Points, in no order, along strands that fork and pass close to each other.
Two points are linked if the straight distance between their rows is under 51.3. Some points are linked to none.
sevu: [ -9  12  -5   0  -3  32   9  12   5   2  18 -14  16  20  -5 -24 -15  19
 -34  -3   2  15   5 -11  -5  -9   0   1  20  -1   8  10   4]
rofa: [-13   1   4  12 -18 -21 -25 -14  28   9 -39  -7  -6   7  11   8  -5 -11
  -9  -6 -10   0  -4  -6  26  -6   6  24   7  16   3   3   0]
pel: [ -8  -3  15  -2  -3 -19 -19  -5 -26  -7 -26  19 -13 -31  15  -7  20 -27
   1 -13  -9   2   8   9  12   9 -10  -8 -20  -9  -8 -21 -14]
naki: [ -6   3   1  10 -28 -27 -17 -16  25  18 -43 -19   3   2  28   2  -8  -3
  -9  -1 -14   2   8 -12  17  -9   4  29   9  15  -3  -2   2]
Lufi: [-22  21  17  -8  10  -5   1  12  -7   3   5 -38  23  27 -18 -14 -15 -26
 -26  -8  -4  12 -23  -5  14   1 -19  11  13  28  -3 -11 -16]
Lugi: [-21   5   9   2 -13 -20 -25   0  18  -3 -34   3  -8   7  -2   0  -4 -14
 -21 -14 -22   8  -9   3  33   4  -1  21   2  10   7  -2   1]
zifu: [ -6   1  19  10  11   2 -20  -4  24 -12  -2  40 -21  15 -12  31  -3 -11
   0 -12  -5   1  -1  -6  21 -25  -7  14  26  -4   7  26   9]
Valer: [  0  -9 -12  16 -18 -33 -18 -23  20   0 -19  22 -24  -3  14  10   5   0
  29   6  -2   5  -6   7   8 -11  15  16   2  -1 -18  19  15]
dulat: [-11  13   4  -8   7  30  22   3   2  10  18 -44  31  14  -1 -17 -17   7
 -26  10  15  -8  22 -16 -19 -13  -7 -19   9  -2   1 -12   4]
sesik: [  0  -7   0  -7  -9 -14  -7   5 -25 -24 -10  33 -18 -35  10 -17  15  -7
  -3 -18 -10  22  12   3  -3   8  -9   1 -13 -28  -1  -9   1]
pezo: [ -2   4  22   2  10   4  -7  -6 -35   0   9  -2   6 -19   7   9   5 -31
   1   3   9  -3   3 -12   5  -6 -19 -20  -9   0   7 -15 -11]
Rato: [  3   5 -24 -13 -10  21  16  27   2  -4  16 -19   8  13   1 -24   3  49
 -27 -16   1  15   4   4 -22   2  11  10  -7  -1   7   3  11]
zar: [-29  19  36   7   7 -21 -19   1 -15   6 -18  15  15   1  -5  10   1 -43
 -35 -14 -13   9  -6  -7  24 -15 -26  -2   5  22  -1   2  -4]
feti: [ 16  -7   5  -3  30  30  24 -12  -6   8  32   6  14   0 -12   5  -2  12
  17  23  23 -22  11  -8 -20   3   0 -41  -8  -8  14   1  -8]
tenib: [ 14 -11 -15   6 -10 -11   0  -9   0  -4  -2  14 -13 -16  17   2   6   9
  18   3   4   3   3  -3 -11   2  10   6   1  -9   0   7   7]
ked: [ 21  -5 -15  -8 -15 -17  39  -7  -6  14   3 -20  25 -11  18   2  15  18
  33  17  23 -20   5   1 -32   2  12 -10 -30  -2 -17 -16   6]
ledo: [-18  17  25  -8  14 -18  -8  13 -15  -4  -2 -23  10  14 -14  -3  -3 -36
 -18  -9 -10   6 -22   2  22   5 -19   6   0  26  -5 -17 -20]
Beduv: [-12   9  -5 -11   4  13   7  28  -1  -9  17 -33   6  31 -35 -20  -9   2
 -14 -11  -8   7 -28  13   5  21  -2  15   2  17   4 -10 -17]
dez: [ 10  -5  -3 -11  16  28  16  15  -3   0  20 -27   4  21 -24  -4  -7   7
  15  14   7 -21 -15  21 -12  22   7 -11  -7  12  -4 -14 -22]
lupa: [ -4   0 -18  -3 -16   9   3  20  13   1  -3 -23   0  17  -5 -15  -7  22
 -18  -5 -10   8  -7   5  -1  13   8  20   2   5   4  -3   0]
zod: [ 23  -5 -11  -5 -19 -12  23  10 -30  -3  -6 -16  19 -37  33 -16  20  14
   6  -9   3   6  14 -11 -24   2 -11   4 -26 -12   3 -23  -2]
depu: [ -2   8  11  -2  15  14  -6   7   2   5  14 -20   3  28 -29  17  -9 -11
   1   2  -5 -18 -22   8  21  12   2   0   5  23   3  -5 -20]
did: [  0 -12 -23   1 -27 -36 -11  -3  16  14 -22  -9 -14  -6   8   6   6   4
  22  10  -9  -5 -17  19   5  14  16  23 -19  12 -19  -5   4]
div: [ -4   6  -3  -5 -16   4   6  13  10   7  -6 -43  11  16   2 -12  -9   4
 -13   2  -1  -3  -5   2   2  11   0  17   1  14  -3 -17  -7]
gizo: [ -1 -13   8   2  11 -11 -17  -9 -20  -5  -1  24 -24 -24  -1  19  23 -26
  27  -7  11 -17 -14  18  10  11  -1 -22 -18   0 -10 -12 -14]
nivo: [ 10  -6 -20   8   2   5  10 -16  34  12   7  11  -4  25   1   3  -8  27
  11  24   8  -7   1   2  -4  -5  28   2  11  -1 -10  30  12]
Gazag: [-17   4  11  -1 -17 -29 -15   2  -4 -12 -39  26  -5 -20   9 -23   4 -20
 -21 -22 -33  30  17   4  15   5  -7  13  -9  -6  -8  -9  -1]
ludig: [ -9  -9  -2   3 -23 -33 -21  -4  12   7 -37   0 -20 -15  13   5  10 -10
  10  -3 -14  -1  -9  14  14  14   6  17 -14  10 -12  -9  -2]
bag: [  1  11  22  -6   5 -14 -10  -4 -17   9 -20 -43   3  -6   5   2  -3 -36
  17  -2   8 -17  -8  13  10   5 -13  -1 -16  19 -15 -41 -23]
Tek: [  8  -9 -20  -2  -9   4   5  10  11   2   5  -9  -9   4  -5  -1   1  18
  14   9  -2  -5 -12  12  -8  23  14   8  -7   7  -2  -1  -1]
kot: [-11  12  -4  -1 -15  -1  -3  11  -4  -4 -10  -8  14   0  11 -23  -6  -2
 -36 -11 -14  34   2 -15  -1  -5 -10  16  10   0   5  -3   0]
bavi: [  7   1 -15   1 -22 -11  14  10   4   6 -16 -19  14  -6  36 -14   1  27
 -16  -7  -5  12  19 -10 -14  -5   5  22   1  -3   4  -4  11]
gufor: [  8  -8 -15  -4 -27 -31   1   9   0   6 -27 -16   3 -22  31 -12   8  10
  -2  -9 -21  11   6   7  -5   6   4  28 -20   1  -4 -18   6]
mozom: [-23   6   1  -7 -13 -10 -18  10  13 -14 -21  10  -7   8 -11 -15  -5  -4
 -29 -19 -24  28 -10   2  21   6  -5  27   6   1  10   2   4]
nivit: [ -4  16  -1 -14   1  15  20  14  13   5   1 -61  14  43 -22 -18 -18   0
  -9  -2   2 -15 -13  12   2  15   6  14   3  22 -12 -24 -12]
lupop: [  2   1   4  -7  15  26   7  18 -27 -11  33  -7  10   4 -20  -1  -4  -7
   1   5   7  -1  -9   3  -7  12  -8 -17  -3   2   8  -9 -16]
bomak: [ 10 -10 -27   7 -28 -44  -5 -13   9  11 -17  -3  -7 -13  26   6  11   9
  25  12  -5   1  -6  11   1   1  18  24 -19   2 -25   4  14]
kevig: [ 24  -3  -2  20   9  -4  11 -29  -4  -6  10  23   1 -19  18   2  11   9
  34   4  16   3  25 -27 -17 -18  -2 -19  16 -24   6  17  14]
Nuka: [-12  15  23   7   4   5 -10  -7  -7  15  -2 -25  18   4   4   8 -15 -25
 -19   4   4  -3   5 -21  17 -17 -17  -3  11  14   6  -3  -2]
nes: [ 13  -1 -23   2 -14   4  12  16   6 -10   1   3  -4  -2  17 -14   2  40
  -8 -12  -4  15  11   1 -21   1  10  17   6 -16   8   9  16]
ril: [-17   9  15   7   5  -1 -24  -2  20   0  -6   5  -7  26 -25  28  -5 -15
 -12  -9 -12 -16 -25   5  34  -2   0  12   9  23  12   9  -4]
repav: [ 10  -5   2   2  24  25  21 -20   7  14  21   2  13   7   1   1  -9  15
  10  26  18 -19  17 -15 -19  -9   7 -31   7 -11  10  12   1]
Nire: [  3   2 -24  -5 -23  -4   0  24  10  -7  -9  -1  -6   3  12 -21   0  39
 -23 -22 -20  30   6   2  -9  -2   2  36   5 -16  10   8  21]
lozu: [-17  12   5  -3  10  27   0  11  -6  -5  26  12  14  20 -20  -2 -13  -4
 -31 -10  -1  26 -10 -14   6 -11 -13  -2  30  -2  14  17   3]
Luror: [ 13  -3  -4   1  10  21   2   5 -19 -24  21  31  -8 -15  -5  -2   3   3
   5  -4  10  11   8  -9 -13   1  -5 -12   7 -22  14   8   2]
senu: [  1  -1  -9   6 -28 -25  -9  -2  15  11 -32 -18   0  -9  28  -6   1   6
  -6  -5 -17   9   6  -2   7   2   4  32  -2   8  -3  -7   3]
fanad: [  6  -6   2   8   0   0   6 -24  -4  18   2 -11   4 -14   8  14   2 -11
  32  21  22 -18   3  -6  -6  -1   4 -17  -8   8  -3  -5  -9]
Bedav: [ -5   6   1  -1 -24 -22  -8   0 -10  -6 -33   5   6 -25  23 -22   1  -9
 -24 -16 -30  32  20  -6   2  -3 -10  19  -6  -4  -3 -10  -3]
koduv: [  4   0 -20  -7   4  32  18   8  39   6  14  -9   2  30  -6 -20  -6  53
 -32  -1  -1  -3   4   8 -11  -6  22  -4  10  -2   2  17   6]
nus: [ -7  10  18   2  18  17  -9   5 -20  -3  24   2   7   4 -16  19  -8 -22
 -11   2   0  -2  -9  -8  14  -7 -12 -13  12   8   7   2  -8]
moto: [ 21  -5 -11   9  11   6  25 -19   7   7  15  12  10  -3   7   1   1  26
  20  20  18 -10  18 -16 -27  -6  14 -26   0 -15   3  13   7]
von: [ 28  -2 -19  12   7   2  21 -15  10  -4  14  24   1  -3  10  -4   6  35
  24  11  13   0  19  -6 -26  -6  14 -16  10 -20  -1  27  19]
Sadug: [-19   4  29   1   9 -21 -22   2 -29  -2 -26  18  -5 -16   5  -3  17 -40
  -8 -18 -13  -4  -1  14  24   3 -16 -10 -20   6 -13 -16 -14]
gada: [  4  -4 -20  -8  -2  10  20  -6  44  21   3 -23   8  39 -11   0  -8  29
  -4  28   2 -25 -12  12  -3   6  30   4   1  16 -19  10  -1]
Pip: [-15 -13  10  -3   1 -17 -26   3   7  -3 -14  20 -29  -1 -16  19  13 -18
  15  -8  -5 -15 -24  24  25  18   5   1  -9   5  -3  -2  -2]
vobon: [  0 -18 -11  -9  -5 -10 -13  17   8 -26  -4  32 -39 -15 -13  -2   9  10
   8 -13 -13  17  -5  19   5  17   2  13   1 -25   4   5  11]
lusiz: [  5  -5   6  -8  23  23  -5  16 -26 -21  38  18  -7  -2 -28  11   2 -13
   6  -2   0  -3 -19  12   1  17  -4 -18  -3  -3   7  -5 -14]
Gul: [  5 -12   1   1  15  15 -10  -2   8  -6  15  32 -20   2 -25  27  -1  -8
  19   4   2 -10 -16  13  10   9   8  -9   4   2   4  16  -3]
vufu: [  0   4  22  12  22  13 -13 -13  -8   4  12  25  -8  -4 -10  38  -2 -23
   6   2   3 -17   2  -6  11 -21  -8 -17  13   2   8  16   1]
Defu: [ -1  -4   1   2  11  16  14 -19  29  28   5 -23  14  26   0   6 -15  11
   0  27  13 -28   6  -6  -2  -5  13 -13  11  15  -8   7   0]
Vavi: [ 17  -1  -8  -5   3  13  34  -1  -4   8  15 -22  21  -6   2  -6   4  23
  12  17  21 -20  12  -4 -31   6   7 -21 -13  -2  -1 -15   0]
nik: [ 22 -13 -31 -11   0  16  13  23  -3 -12  20  11  -9  -6  -9  -8   6  39
  12  -4   0   4  -6  14 -24  25  14  -1 -14  -8   4   6   9]
Biva: [ 29 -16 -38  -4   2  -1  21  13   3  -8  15  22  -7  -7   3  -5  12  47
  25   0   7   4  -1  15 -28  15  21   3 -15 -13  -3  18  20]
kubav: [  3  -1  21  26  17   0  -9 -36  -3  12  -2  18  -5 -13  14  29  -3 -19
  25   6  15 -11  16 -24   2 -35  -4 -23  18  -8   8  18   6]
ditem: [ 13 -13  -8   2  18  14  -5 -13  24  -2  13  40 -19  13 -17  19  -5   4
  26  14   5  -5  -9   7   3  -4  12  -5  13  -3  -4  34   4]
Nivaz: [ 18  -2 -15  -2   8  29   9  10  -9 -20  25  24  -7  -6  -3 -10  -1  25
   0  -6   8  14   6  -4 -21   4   2  -9  10 -21  15  13   6]
Gegen: [  6  -5 -19  13 -16 -25 -15 -21  27   6 -11  17 -22   9   1  15  -2   3
  30  20   1  -1 -10  12  11  -5  25  13  -3   3 -23  26  15]
Gub: [  8  -2 -11   4  11  28  10  -4  29   9  11  11  -3  25  -7   1 -13  29
  -5  11   2  -5   4  -2  -4  -1  18  -4  19  -3   3  26   4]
gifip: [-10  11   3   0   4  26   4  11  -5   1  21  -8  16  16  -8  -8 -14  -1
 -28  -1   2  16  -2 -14   3  -7  -6  -3  20   1  10   8  -2]
gimu: [  8  -1 -20  18 -22 -42 -10 -33   5   6 -16  10 -15 -12  27  10   8  -2
  37  15   3   0  -1   4   5 -15  16  10 -13  -7 -27  14  15]
Tibun: [ 29  -9 -31   0   9   1  29   1  12  -6  17  21   3   1   7  -5   7  51
  17   8  12   2   8   6 -31   1  20  -9  -4 -14  -2  23  18]
Zamo: [-21  20  31   7   7  -9 -15  -2 -10   8 -10  -9  20   0  -1   6 -10 -38
 -30  -6  -7  10  -5 -17  23 -20 -24  -3  11  21   2  -4  -5]
gabi: [ -4   8   3   1 -14  -8  -2   4 -24  -8 -14  -1  14 -22  23 -25  -3  -9
 -25  -8 -14  33  16 -14  -8  -8 -13  10  -1  -6   3 -11  -5]
penu: [-19  12   9  -8  14  34  18   7  -1  13  30 -40  33  31 -14 -17 -20  -2
 -32   7  13  -1  10 -17  -9 -14 -12 -18  17   4   2  -1   3]
Ruza: [ -8   1   7   4  17  25  12 -19  27  27   9 -24  21  25  -1   3 -21   7
 -14  21  11 -25  19 -18  -4 -18   5 -18  20   5   3   7   3]
Bil: [ 17   1  -7   0 -12  -3  15   1 -35 -14   4   3  10 -36  23 -19  14   6
  -4  -8   4  20  16 -16 -24  -4 -13  -4 -14 -21   9 -13  -4]
dida: [-21 -10   6 -10 -13 -26 -24  15   3 -16 -30  20 -26  -8 -16  -9  11  -8
  -8 -20 -27  11 -10  22  21  23  -2  16 -11 -11   3  -7   4]
zaka: [ -5  10  30  -2  14  -8 -11  -9 -40   2  -3 -11  10 -23   4  11  10 -45
   8  -3  10 -12  -1   0  11  -7 -25 -24 -16   6  -5 -27 -19]
Mele: [  1  -8   2  -3  -5 -25  -9 -11 -25 -12 -25  31 -20 -40  20 -12  24 -14
   7 -19 -14   9  14   7   3   5  -7  -2 -17 -17  -7 -15  -5]
vul: [ -3   4 -21   1 -23  -1  -2  18  16  -2 -12 -11  -2   5   7 -17  -4  27
 -26 -15 -17  20  -4   1   2   4   4  30   7  -4   9   3   8]
Gitap: [ 21  -4  -9 -17   7  14  40   5  -5   3  12 -30  16   6  -9  -5   4  22
  21  20  18 -27  -1  14 -34  15  11 -18 -20   8 -14 -26  -6]
dipib: [-12  -3  11  -1   1 -12 -23   4   9 -23 -13  41 -25  -5   1   3   3 -11
  -6 -18 -12  20   9   0  14 -11  -8  16  13 -19   4  12   9]
Kup: [-14 -13   1   0 -17 -40 -23  -5  11   1 -42  21 -31 -20   9  -1  14 -10
  10 -11 -17   4  -5  18  17  11   3  14 -13  -5 -11  -4   2]
tadod: [ -8  17   5   0 -22 -12  -5  -2   6  14 -35 -40  24   0  17 -18 -13 -17
 -24  -1 -11  10  10 -13  12  -4 -14  23   2  20  -4 -20  -7]
Tamut: [ 17   0 -11  -5  -7 -13  36 -21   5  20   3 -24  25  -4  11   7   7  10
  33  33  25 -25   8  -1 -25  -3  14 -17 -24   0 -21 -12   7]
kuzu: [-15   8   8   0   7  16 -11   9   5 -15  15  28   0  14 -16   8  -6 -10
 -26 -13  -5  26  -4 -12  12 -20 -13   7  27 -10  10  21   9]
Bet: [-15  17   6  -7  11  12   2  19 -11  -2  20 -30  18  28 -25 -10 -13 -14
 -21  -7  -3   8 -20  -2   8   5 -13   6  13  16   1  -6 -15]
Buf: [  7 -10 -26  -6  -8   4  17   5  26  13   7 -15   1  20  -3  -1  -3  35
  10  20   0 -14 -12  17 -13  16  25   6  -9  14 -12   8   4]
Darot: [-10   1  23   3  10  -5 -13  -5 -32 -10   0  24  -3 -20   3   6   9 -32
 -11  -8   3   6   4  -8  11  -9 -20 -17  -5  -5   3  -7 -11]
vobi: [ -6  -1  22  15  15  -4 -15 -18 -10  18  -2  -6  -4  -6   3  35   3 -32
  27  10  12 -34 -10   3  12 -15  -5 -21 -11  20  -6  -4 -17]
tamat: [ 21 -10 -15   2  18  28   9   1   9 -11  23  32 -13   4  -9   0  -3  24
  17   7   7   1   0   5 -14   7  11  -7  11 -14  10  22   3]
paf: [ -1  -3   1   4  -6 -10 -14  -3   7 -12 -15  22 -18  -8  11   0   0  -5
  -2 -10 -10  18  10  -5   8  -7  -1  15  12 -16   3   6   5]
femif: [-13  10  14   8   7  16   2 -10   0  20   8 -27  23  15   4   3 -22 -16
 -21   8   7  -7  19 -28   6 -21 -13  -8  18   6  11   3   8]
maz: [-23   9  30   3   5 -15 -18   1 -14 -13 -12  42   1  -5   2   5   2 -33
 -29 -20 -11  27   7  -9  14 -20 -23   1  13  -6  -1  13   2]
kovo: [-23  21  23   7   9  -4 -22  -2  10   0  -5   0   4  25 -23  23  -6 -24
 -28 -11 -12 -10 -22  -5  36  -9 -10  12  13  22  10   8  -4]
gapa: [  8  -2 -20  15  -9 -10   0 -24  32  14  -2  12  -5  21   3   8  -8  18
  21  29   4  -6  -3   6   5  -5  30   6   3   3 -20  33  11]
pum: [  3  -3  16   1  29  26   3 -11  12  22  19 -11  11  25 -20  22 -14  -6
   3  21   6 -29  -4  -3   8  -4   1 -18  10  14   4  11  -7]
Mul: [ 16   0 -10  -7 -17  -3  22   9 -16   0  -4 -27  16 -18  23 -11   9  13
   6  -1   9  -1  13  -3 -24   4  -4   2 -18  -2   0 -24   4]
pivev: [ -2  10  -1  -7  -2  15  25  -9   7  15   5 -42  29   4  16 -13 -14  17
 -20  10  16 -13  35 -23 -25 -17  -1 -13   7  -7   4 -15  11]
gata: [ -5 -15  -5  -2   3 -12 -19  -2   7  -2   0  16 -28  -2 -17  17   9 -10
  28   2  -3 -13 -28  21  17  21  10  -3 -14   8  -7  -1  -6]
torop: [  2 -18 -11   3   9  -4 -15  -9   9  -4   6  34 -30  -4 -20  23   7  -6
  38  10   6  -9 -22  19   9  11  14  -7  -9   2 -11  13   1]
Nav: [-10   5   9  12   3  14   5 -22  19  28   1 -28  19  19  15   1 -24   4
 -19   9  11 -14  30 -28   4 -26   3  -8  27   0   9  10  11]
lol: [ -5  -7 -16  -8 -12  -3 -13  21  12 -20  -6  18 -27  -1 -19 -10   3  12
 -10 -16 -19  23 -11  10   7  14   0  22   2 -14   9   6  10]
sikam: [  5 -12  -7   5  -8 -17 -13  -7   5 -12 -13  26 -24 -18  13   1  14   2
  16  -9  -4  12   5   3  -1  -1   4   9   5 -14  -4   5   9]
tiva: [ -7   4  28   1  12  -5 -15  -7 -25 -18  -4  44  -8 -15   5   9  10 -30
 -11 -15  -2  11  13  -6   9 -22 -20  -8   7 -15   1   5   0]
Poku: [ 13 -20 -30 -10  -7  -1   5  24  -5 -13   9   8 -23 -16  -9  -9  11  31
  15  -9  -8   7 -15  21 -18  29  11  12 -14  -9   4   1   9]
sepu: [ -1   8  20  -1  21  22   3  -3   1  19  15 -35  15  29 -19  16 -16 -15
   1  11   4 -28  -7   0  11   0  -2 -11   9  22  -1  -6 -12]
zin: [ 12  -4   9  21  10  -7  -7 -32  -3  -6  -3  28 -11 -19  20  15   7 -11
  34  -1  14   0  19 -20  -4 -25  -3 -13  14 -18  -2  14   8]
Bima: [  0   7  20  10  20  17 -15  -6   4  -1  14  30  -9   8 -14  36  -9 -15
  -6  -1  -1  -7  -1  -9  15 -22  -6  -2  21  -1  10  26   6]
vuba: [ 17  -4 -11  -9 -21 -14  25   3 -14   9  -9 -32  15 -19  25  -1  15   7
  25   6  11 -12   1   4 -24   7   2   5 -27   3 -11 -28   1]
zaki: [ 18   0  -5 -14  11  24  26  15 -13  -4  19 -33  11  10 -18 -10  -4  12
  17  13  12 -22  -6  16 -25  21   2 -15 -14   6  -4 -23 -14]
kunul: [ 11  -2   6   4  14  18   8  -1 -35 -16  26  16   3 -26  -3   1   9 -10
  13   1  17   4   7 -13 -12   2 -13 -27  -4 -21  15  -5  -8]
voli: [-12  -4  19   2   5  -7 -24   1  23 -21  -9  45 -29   6 -13  19   4 -14
   0 -17  -5   3   2   5  24 -15  -8  16  17 -11   6  20  11]
varum: [  7  -9   7   6  22  21   0 -18  15  21  15   8   3  18 -15  25 -10   0
  15  29   8 -25  -6   0   6  -7  12 -18   7  13   0  22  -4]
Vuge: [  0  -2   1  -5  12  23   0  10  11   5  18 -20   1  27 -26   7  -9   2
   6  12  -2 -19 -21  13  10  19   9   1   1  17   2  -1 -17]
zuza: [ 10 -12  -3  -8  18  20  -8  10  -3 -12  25  26 -20   2 -28  16   3  -5
  19   2  -1  -6 -23  16   5  20   6 -11  -5   0   6   5  -7]
sadof: [ -7  10 -16  -4  -4  34  17  11  24   7  16 -23  14  29  -3 -22 -10  39
 -36  -4   4   2   7   2  -9 -10  13  -2  17   0   4  13   5]
sabo: [ 13 -10   1   8  24  14   1 -27  17  15  13  29  -5  18  -9  23 -10   3
  23  32  10 -16  -6   1   4 -10  16 -16   8   1  -7  34   1]
Sot: [ -3   3 -17 -14  -2  16  -1  33  -5 -15  18 -19  -3  23 -33 -20  -4  18
 -13 -10 -10  14 -21  16  -3  26  -1  11  -2   7   9  -9 -10]
fomos: [  7   3  -1  -2  -8   8  11   6 -20  -3   5 -26  13 -10   9 -11   0   0
  -3   3  10  -3   9  -9 -18   3  -8  -3  -7   1   4 -19  -5]
nesu: [-12  -5   9   0   3  -2 -21   9   7  -8   0  14 -17   9 -22  17   3 -15
  -3  -8 -13  -6 -22  10  24  11   1   4   2  10   9   1  -3]
Bif: [ -5  15  17  -7  -5 -13  -5   4 -13   3 -20 -44  14  -1   8 -13  -8 -31
  -3  -2  -5  -3  -5   1  10   6 -15   9 -11  21 -11 -33 -18]
Zito: [  4   3   4  -3   4  18   5   8 -17  -4  16 -18   6  -2  -5  -2  -6  -5
   3   7  10  -5   0  -2  -6  10  -2 -11  -3   2   5 -15 -12]
nafu: [-14  11  -3   3 -21  -7  -9   4   8   4 -22 -21  14   4  11 -22  -9  -4
 -35  -6 -19  25   4 -14  10  -6  -7  26   5   5   4  -6  -1]
butov: [  1   9 -13  -2 -19  -2  19   7   9  11 -11 -33  23   2  35 -19  -4  34
 -27  -6   1   7  24 -15 -16 -15   3  15   7  -5   2  -7  14]
zezu: [-22  -5   4 -11 -14 -28 -15  14  -7 -17 -32  25 -16 -20  -3 -21   9 -11
 -16 -23 -31  26   7  13  13  15  -6  14 -12 -14  -2  -9   4]
nup: [ 20 -17 -18  -1  12  11   2   4   3 -22  22  43 -28 -13 -15   1   4  16
  31  -3   6   8  -2  12 -12  12   5  -4   3 -22   5  17   7]
vobe: [ -2  -3  -9  -6   2  11  27 -18  40  26  -2 -36  18  32  -4   1 -13  19
  -2  34  11 -29   3   3 -10  -6  24  -9   3  15 -23   0   3]
sabop: [-22  16  31  -9  12 -28 -16  13 -27  -6  -9  -9   6   6 -13  -9   4 -39
 -13 -14 -10   3 -18  13  19  11 -21  -4 -15  23  -9 -23 -22]
lavat: [  9  -1  14   3  11   7   5 -12 -39  -7  15   6   5 -31   6   5  14 -23
  14   1  18  -4   8 -14  -5  -1 -19 -25 -10 -14  11 -14 -15]
vozi: [  2  -5  11  10  12   1  -4 -25  -5  20   2 -13   2  -8   4  25   1 -26
  35  20  20 -27  -6  -1   2  -8   2 -22 -12  16  -8  -3 -13]
tagil: [ 13   1   6   7   1   7  20 -16 -17   8   9 -14  16 -21  16  -5   0   0
  11  10  25 -10  31 -29 -24  -8  -7 -23  -3 -14  15 -10   1]
nuvi: [ 12  -4 -24  -3   4  25  15   6  29   2  12  10  -1  23  -2 -12  -6  48
 -11   5   1  -2   1   6 -17   3  22   0  10  -6  -1  23   9]
fes: [ -9 -12  10 -14   5  -9 -16  14 -21 -23  -1  39 -27 -17 -15   0  17 -20
   2 -16  -6   5  -9  18  12  19 -11  -9 -11 -18  -2  -9  -4]
vati: [ 10  -5  -9   5  -9  -6  13 -23   2  18   2 -11   6  -6  12   9   0   1
  34  28  23 -19   0   0 -12  -3  14 -10 -16   8 -15  -1  -2]
guv: [-24  25  33   7  11 -12 -19   0  -6  -4  -8  20   3  11 -20  24  -1 -37
 -35 -14 -12  -1 -14  -3  25 -18 -20   1  15  18   5  15   3]
diba: [  3 -13 -17  -6  -8  -1  -6  15   3  -9   6   1 -18  -6 -11  -2   5  12
   9  -3  -6   3 -16  17  -3  24   9   9  -6   1   3  -3   0]
vufi: [ -7  -1  22  12  18   1 -18 -13 -10  10   0   9  -3 -10   2  33   1 -31
   9   2   8 -20  -4  -4  15 -17 -10 -16   0   8   3   2  -8]
nirev: [ 18  -9 -21   5 -16 -16  17  -3  -2   5  -2  -1   3 -16  30  -2  12  26
  20   2   5   4   8  -2 -19   3  13   9 -10  -7  -3   4  11]
Daril: [  5  -2  16  19  19   7  -4 -33   2  21  10   4   5   0   8  24 -10 -11
  19  16  17 -18  18 -24  -1 -27   1 -23  11  -1  10  17   8]
mes: [-17  -1  -3  -8  -9  -2 -14  18   3 -21  -5  18 -14   6 -18 -13   0   1
 -25 -18 -18  30 -13   5   9   6  -6  18   7 -11  11   3   5]
tibut: [ 14   1   6  15   5   3  15 -23  -9   7   8   1   6 -17  21   3   1   4
  14   9  22  -4  27 -31 -16 -12  -5 -21   9 -19  12   6   6]
kivo: [ -1  12  -2 -10  -9   2   9  20   2   0  -6 -57  10  25 -12 -17 -12   0
  -6  -3  -3 -11 -12  14   2  18  -2  19  -1  22 -11 -30 -12]
Ket: [ 11  -2  -4  -1  -5 -10   3   3 -38 -25   0  25  -2 -40  13 -20  18  -5
  -3 -16  -7  25  13  -7 -15   2 -16  -9 -11 -24   8 -13  -7]
funek: [ 18 -14 -17  -8 -22 -31   6   8 -15  -1 -21  -2   2 -38  35 -12  18  13
   6 -15 -19  13  10   8 -11  10   3  21 -25 -11  -3 -15   2]
Segam: [-10  13  27  -1  10 -11 -15  -4 -24   4 -11 -21   4 -13   7  10   5 -42
   7  -1   5 -18  -6   6  16  -5 -16 -12 -15  17  -9 -30 -21]
liti: [ 16   3   6  -1  -5   6  31 -12 -12  12   7 -26  24 -18  11  -3   4   6
  19  12  24 -18  24 -18 -31  -1  -8 -24 -14  -9   5 -23  -1]
mesoz: [ 12 -19 -21  -7   0  -2  -6   9   4 -25   9  39 -36 -15 -14   1   8  16
  26 -10  -2  11  -4  17  -6  14   2   7   3 -22   1  12  14]
buza: [ 17  -6 -25   0 -18 -14  18  10   3   3  -4  -5   7  -9  33 -10   8  38
   2  -8  -1   9  12  -4 -21  -2  12  17  -4  -8   2   4  20]
siv: [ -2   4 -17 -12  -6  25   8  34 -10 -12  24 -15   9  14 -18 -28  -4  32
 -25 -13  -3  21 -12   9 -18  14   1   5   0   1   7   1   0]
sobe: [-23   9  19  -4   6   0 -14  11  -7 -15   4  34  -2   7 -17   6  -1 -21
 -35 -16 -10  29  -9  -9  16 -14 -20   9  19  -4   6  13   6]
fulo: [ -9  16  -2  -3 -18   6  22   1   5  15  -7 -43  31   5  27 -21 -14  22
 -36   0   8   3  30 -21 -17 -21  -3   6  11  -3   1 -11  14]
dapu: [-25  10  32   0   7 -23 -22  12 -23  -4 -16  14  -3   1 -11  -3  11 -38
 -14 -17 -15  -1 -15  16  28   8 -17  -6 -14  14  -6 -13 -12]
Valo: [-20 -14   8  -1 -12 -29 -25   0  17  -9 -34  28 -33  -7  -5   1  13 -10
   3 -17 -17   7  -5  18  23   9   2  18  -3  -8  -1   3   7]

Follow the links from the first point to the second, and from the first to the third. Name the last point that the two ways share.
zaki / lusiz / zar | Gul
Bif / Lugi / sevu | pezo
vufi / kivo / pivev | buza
torop / pel / vati | Mul
penu / voli / vul | buza
varum / vobe / Sadug | Gul
Lufi / fanad / lusiz | Mul
Nivaz / bag / kuzu | pezo

A fork is a point with three links. Follow the links from the first point to the second and name the forks in between, in order.
vufi / Mele | Mul
dapu / Pip | Mul Gul
kovo / dez | Gul
vul / voli | buza
Vuge / ked | Gul Mul
zaka / mes | pezo

A fork is a point with three links, a tip a point with one. Leave the first point through the second and follow the links. Name the first fork or tip that comes.
senu / naki | pezo
Vuge / dez | Daril
Sadug / pel | Mul
zod / Bil | Rato
nup / mesoz | funek
Poku / nik | feti
buza / nes | nivit
vuba / ked | buza
